Points on a hilly landscape, in no order, each with its height.
From any point a ball rolls to the lowest of the 2 points nearest to it. It stops when none of these is lower. Distance is the straight distance between rows; heights are no part of it.
k579 h=2.15: [ 16  32 -16   7  22   9  -7  12  20 -12  43 -10 -20 -16   9   8   1  10
  51  37   2  23  24  21]
k752 h=2.43: [ -3  16 -25   5   0   1 -24  30   3  -6  27 -14   3   3 -10   1 -19   6
  37  36   4  15  36  14]
k724 h=2.23: [ 29  31 -50 -21  17  12 -21   8   1 -18 -11 -25  -2 -11   1  21  17   5
  -7 -38   1 -44  -3 -11]
k266 h=3.24: [-16 -32  11   8 -12   6  -9  38 -24  19 -18  20  15  -8  -9   2 -22   6
  24  19  -8  -1  28  10]
k55 h=2.01: [  4   8  29   0  10  23  15   8  -7  -3  14 -10  16  36  -4  17  -4  -9
  -4  28   1  30  -8  12]
k481 h=4.14: [  5  -1  36   6 -11 -14  36  20   6  26  45 -26   3   1  12  13  -9 -34
 -29   8  -1  41  -5  28]
k814 h=8.30: [  8  -8  -5  -2   9 -19   6 -41  44   4  51  15 -26   1   3 -34   5  25
  11 -25  40   4 -17   3]
k765 h=4.45: [ 19  24 -11  -2   0  -8   3  -7   8 -28   0 -50  16 -22  46  -2   0  34
   0 -17  -1 -33  -8  -7]
k131 h=2.91: [ -1  20 -10 -27  10  21 -29  -2 -12 -29 -30   9   3   0  -2   7   5 -27
   2  -4 -29 -18   5  -2]
k35 h=8.06: [-30 -40   1  48  -4 -26   3 -17  37  16  19   3   4  -1 -11 -45  -4   1
 -12 -16  44   9  26  23]
k743 h=7.32: [ 11   2  29  24  -1  -4  26  -7  18  38  36  31  29 -22  -4  -9   7   3
  39   5  31  23  12  43]
k513 h=4.91: [  8  -8  12 -14  -9 -24  16  21  -8  17  40 -21  14  18  -2  -5   1 -39
 -37 -10  12  20   9  -1]
k279 h=2.35: [ -6 -39  14  12 -24   6  23 -16 -25 -16 -28  19  -1   2   9  26  -7 -19
   5 -15 -28   8 -13 -15]
k435 h=1.39: [ 22  10 -11 -13  21  -2  19  21  31  15  50   6 -44 -30  -2  13  21   8
  16   4 -16  32  -9  10]
k450 h=3.85: [-19 -33  20  -3  -7  10 -19  39 -31  31 -38  39  24  22 -38   0  -9  -6
  -1  16  -3  -8  12  -6]
k877 h=2.70: [-18   4  -9  -9 -14   4 -33  26  -7  11   8  18   6 -21  -6 -11 -20  -7
  28  26  -2   3  47  19]
k48 h=2.53: [ 30  19 -29  -7   7   6 -24   2  -3 -41 -51  -2  15 -33  -3   8  14   2
  -5 -44 -18 -55 -14 -13]
k245 h=5.19: [ 30   8  12   6  -4  28  38   3 -35  15 -20  40   7 -15   9  24  -3 -23
  43  10 -54  25   5 -24]
k447 h=4.43: [-23 -19  28   3  -6   4 -35  37 -23  25 -57  32 -12  -3 -36  -9 -23 -12
 -14  10  11 -34  25 -11]
k196 h=1.89: [  5  33  16   0 -30  12 -18 -29  -1 -31 -21 -27   7   9  23   6 -11  64
  15  39   5   4 -24 -27]
k755 h=3.84: [ 28  36 -23 -13 -10 -13   1  -2   2   4  55 -29  13 -40  29 -12   8  12
   5 -30  12 -18  38  -1]
k384 h=8.45: [-48 -18   1  26 -15 -15 -11  10  24  -4 -18 -16 -25  18 -22 -24 -25  31
 -33   5  24   0  20  14]
k6 h=8.95: [ 15  33   6 -13 -12   5   7  -4  10 -20  28   7 -41   9  14  14 -10  14
  18  21 -39  50 -14 -16]
k515 h=1.06: [ -3  14   7  -4  16  28  -2  12 -14  -6 -11 -24   8  52  -6   3  -5  38
  -5  24   0   7  -5 -19]
k520 h=3.22: [  4  24 -39 -27 -28  -9 -16   9  -4  19  32  -5 -16  -3  -9  -5  -1  53
  10 -25  20 -18  24  -9]
k350 h=1.11: [ -3 -13 -12  20  61  37   2   8  -9 -19 -42 -13  12  37 -24  16  25  -8
  -8  10  12 -15  -7 -15]
k931 h=8.47: [  5 -11 -31  12   7 -28   2 -39  33 -10  20  -4 -22  -9  19 -28   6  32
  -4 -23  37 -28 -16 -10]
k901 h=4.56: [ 14 -20  -7 -17  -6  36  19   5 -49  12 -37  47  20  19  -8  -8  -4   5
  -4 -13 -30 -11  18 -54]
k856 h=1.98: [ 37  20 -52 -28  41   8 -25   3 -20 -18  -6  -3   2 -15  -8  22  36 -25
 -12 -31  18 -53 -15 -24]
k324 h=5.31: [-12 -37  -8   0 -34 -40  13  22  -6  21  33 -12   1   8  -1 -18 -14   0
 -40 -20  21   8  14 -20]
k71 h=4.74: [-14 -27  28   9   6 -21  18 -24 -23  18 -13  26  18  -1 -15  23  32 -29
 -17   7  41  11 -33  39]
k89 h=5.70: [-15 -16   8  21   6   1  11 -13  17  -3   9  26 -21 -23  -4  -2   3  -5
  33   0 -11  23   4  29]
k195 h=2.93: [ 11   5  24  10  17   4  15  26  -3  24  37 -11  11   4  -1  29  12 -14
  11  25   6  31   2  24]
k183 h=2.32: [ 13  34 -39 -17   0 -13 -26 -10  22  18  51 -59 -20  28   9 -14  13  -4
 -30 -16  -9   8 -26   3]
k62 h=5.35: [-15  -7   3  29  10   2  12 -14  19 -25 -10   4   3 -25  18   4  -2  12
  30   2 -11  -6  15  18]
k989 h=1.12: [-18 -40  11   1 -38 -11  20   7  -4 -21 -15  -1  -6   4  22  -1 -24  -1
 -27 -20 -14   6  -3  -8]
k171 h=8.27: [-32  -4   3  15 -31 -30  -6 -16  32   1  14 -15  -1   7  -3 -41 -18  19
 -28 -16  35   4  16  15]
k494 h=2.34: [ -6 -31   4  14   9  28  32  -8 -13 -22 -35  21  -5  30  -5   9 -10 -22
  -3  -1 -45  19 -17 -15]
k95 h=8.89: [  4  10   3 -15  -1  14   1 -15  10 -13  17 -18 -52  37  29  -5  -8  13
  -6  14 -40  33 -43 -15]
k133 h=8.09: [ 12  -1  20  16  12 -15  19 -32  61   1  41   9   2  -2   7 -38   1  -5
   4 -28  43   9   0  17]
k816 h=4.25: [-33  -8  10   0   1 -12   2  15 -28  45 -34  47  22 -11 -13  12  15 -34
  41  17 -36 -37  -9 -28]
k536 h=1.79: [ -5 -31  14   1  -1  -5  -1  14 -20  -1 -22  12  21  -1 -25  20  18  -3
 -22  -5  39 -18  -6 -20]
k11 h=4.93: [ -6 -12  19  12   6   1  18   3 -23  32 -34  36   8 -26  12  23   7 -45
  37   9 -53  -6  -4  -2]
k890 h=5.27: [-15 -17  24 -13  -4 -22  -5 -45  15   2 -18  40  21 -43  -8  -9  17 -48
 -16  -1  24 -31 -13  25]
k503 h=3.71: [ -6   1  12 -25  24 -14  -1   7 -14  39  -6  38  13 -16 -15  17  37 -54
  26  18  -9 -28 -13 -16]
k139 h=1.94: [ -9  23 -10   5 -49  -7 -28 -25  18 -17 -34 -21 -30  -8   9 -27 -32  73
  -8 -19  -6 -18 -22  -3]
k606 h=1.58: [  7  -2 -14   1  47  22 -15   3 -18 -30 -64  11  -2  11 -29  14  20 -18
 -16  -4  16 -36  -7 -31]
k430 h=7.77: [ -6 -19  13  43  11 -16  21 -11  43  34  45  -3   6   3   3 -25   5   3
  18  -5  39  10  12  32]
k922 h=0.82: [ 10 -22 -12 -17  18   6  -7  -5 -30 -14 -34  17  14  -4 -25  34  31  -5
 -13 -16  24 -29 -18 -38]
k876 h=8.64: [-46 -20   4  37  -1   5 -10  19  17 -15 -26 -26   0  16  -5   1 -30   3
  -3  23  -4  18  26  25]
k830 h=4.11: [ 29  52 -11   2 -17 -17   4 -14   8  -7  42 -47   7 -29  53   0  -7  14
   6 -14  -6  -7   8   0]
k47 h=5.93: [ -1  -9  20  27 -10  -3  25  -1 -18  25  -6  35  -9 -26   4  28   4  -5
  40  10 -29  46  -9  38]
k314 h=6.27: [  1  -3  19  -1   5 -15 -22  -2  -1 -24 -71  -2  26 -41 -14  -1   6 -22
 -34  -5  39 -50  -6   3]
k80 h=2.36: [  6 -12   2 -18 -39  18   2  22 -29  -1  16  20   9  41  -4 -16 -45   9
 -18   8 -34  29  23 -14]
k212 h=3.54: [ 13   4 -20 -13 -18 -16  -2   2  -3  22  60   5   8 -22   0 -18   6  27
  25 -33  26 -12  39  -3]
k458 h=3.12: [  2  -5  10 -11   2 -25   5 -12  18 -23  14 -49   5  14   9 -10   6   1
 -37   2  13   3 -49   0]
k83 h=1.75: [  4 -14  -3  20  54  42  20 -17 -12 -26 -51  -3  10  37  -9  11  22 -24
   6  10 -30   6 -14 -15]
k973 h=2.44: [-13  16 -11  25 -24   6 -23   4  15  -6 -25 -52 -36  -1  24 -11 -32  55
  -7 -12  -8  -9   2 -10]
k682 h=2.92: [-13  20 -31  -3 -30   5 -30   5   6  18  14 -32 -19  10  18 -14 -17  70
  11  -6   8  -8  18  -9]
k532 h=3.50: [ -5 -36  26  23   3 -10  11   0 -42  32 -40  24  34   3  -6  37  29 -18
  -8  10  29  -2 -13  12]
k44 h=1.48: [ -5  32   5  -1 -44 -10 -20 -31  12 -37 -13 -20  13   0  11 -23 -23  56
  -6  21  10  -2 -20   3]
k849 h=5.78: [-11   1  12 -25   9 -23 -18  -6   5   9 -29   2  32 -36  -1  -4  19 -41
 -25  -4  28 -47  12  10]
k486 h=1.78: [ 24  44   2 -13  41  12   5  12  36  -1  39  -8 -29 -23  -2  23  24  -3
  26  20  -8  25   5  15]
k175 h=3.26: [ -3   1   5 -39   6   5 -19   0 -21   5 -14  26   8 -17  -1   9  28 -36
  19   5 -10 -22   4  -9]
k871 h=3.81: [ -4 -15  17   3   7 -17  13 -26  19  -8  17 -22   3 -11 -12   2  16 -19
 -18   0  24   9 -13  23]
k904 h=4.89: [-10   5  -3  12  18   7   3  -5  14 -33 -21 -32   5 -17  18   5   7  26
   2  -7  19 -21   7   7]
k54 h=2.54: [ 10  -5 -26 -27  -9  18   3  30 -27   8  22   7   0  38 -17 -19 -28 -13
 -23 -15 -32  13  23  -4]
k722 h=8.82: [-17  -9 -10   8  21  14   2 -17  18 -33 -12 -24 -32  57   8   0 -12   3
  -6  14 -34  21 -27  -9]
k597 h=1.68: [  9  43  18  -9  -9  32 -13   5  -6 -20 -27 -30  17  37   3  22  -6  57
   3  32  14 -10  -4 -27]
k673 h=4.53: [-13 -25  26  18   5 -32  11 -33  17   6   4  11  22 -24 -15   0  18 -36
 -31  -1  47   5 -20  45]
k167 h=4.83: [ 14   9   7 -12 -18  38  15   0 -40 -14 -20  28  16  15  -3   8  -5   5
  34   7 -39  10  15 -34]
k377 h=4.27: [  6 -20  12 -13  10  29   0  24 -45  29 -32  42  26  23 -27 -15 -21  -1
 -18  13 -23 -15  30 -25]
k577 h=2.64: [ 10  14 -11 -27   5 -20 -10 -31  24   1  29 -55 -24   9  19 -29  14   6
 -35  -4  10   7 -53  10]
k99 h=2.69: [  8   7 -30 -28   9  13 -14  17  -7  -7  12  18 -23  12  -8   2  -4 -38
  -6 -16 -40   7   7   0]
k414 h=2.02: [ -2  -4  10   3 -42   9  16   2 -18 -25  -2   1   6  35  23  -4 -49   2
 -37  -1 -40  22  -5 -21]
k974 h=2.10: [ 10  29 -34 -13   3  -9  -6  10  14  18  60 -35 -35   1  12  -7   4  -5
   2 -32 -17   8   0   3]
k954 h=1.77: [ 16  14 -10  -6  -2 -18  11  23  18  21  71  -6 -30 -27   8 -13  -8  -3
   8  -3  -7  41  16  12]
k403 h=8.76: [-33 -13  -3  21  16  24  -7  11  21 -27 -20 -18 -13  47  -1  -3 -23 -12
  -2  31 -42  18  -1  12]
k257 h=1.57: [ 17   4 -26 -29  22 -13 -23 -19 -19 -15  -5  32  -1 -38 -17  18  43 -28
  -3 -19  35 -42 -18 -32]
k465 h=6.66: [  8   1  30  24  -9 -13  27  -3   1  48   8  55  -3 -32  -2   7  -5  -4
  31  16   5  49  -2  57]

Two balls start at each pair of points below. Name the first point that both come to, or write none.
k816 and k47: none
k95 and k458: none
k89 and k871: none
k849 and k266: k435

For each start below, name the point where the ball stops.
k743: k44
k447: k435
k11: k989
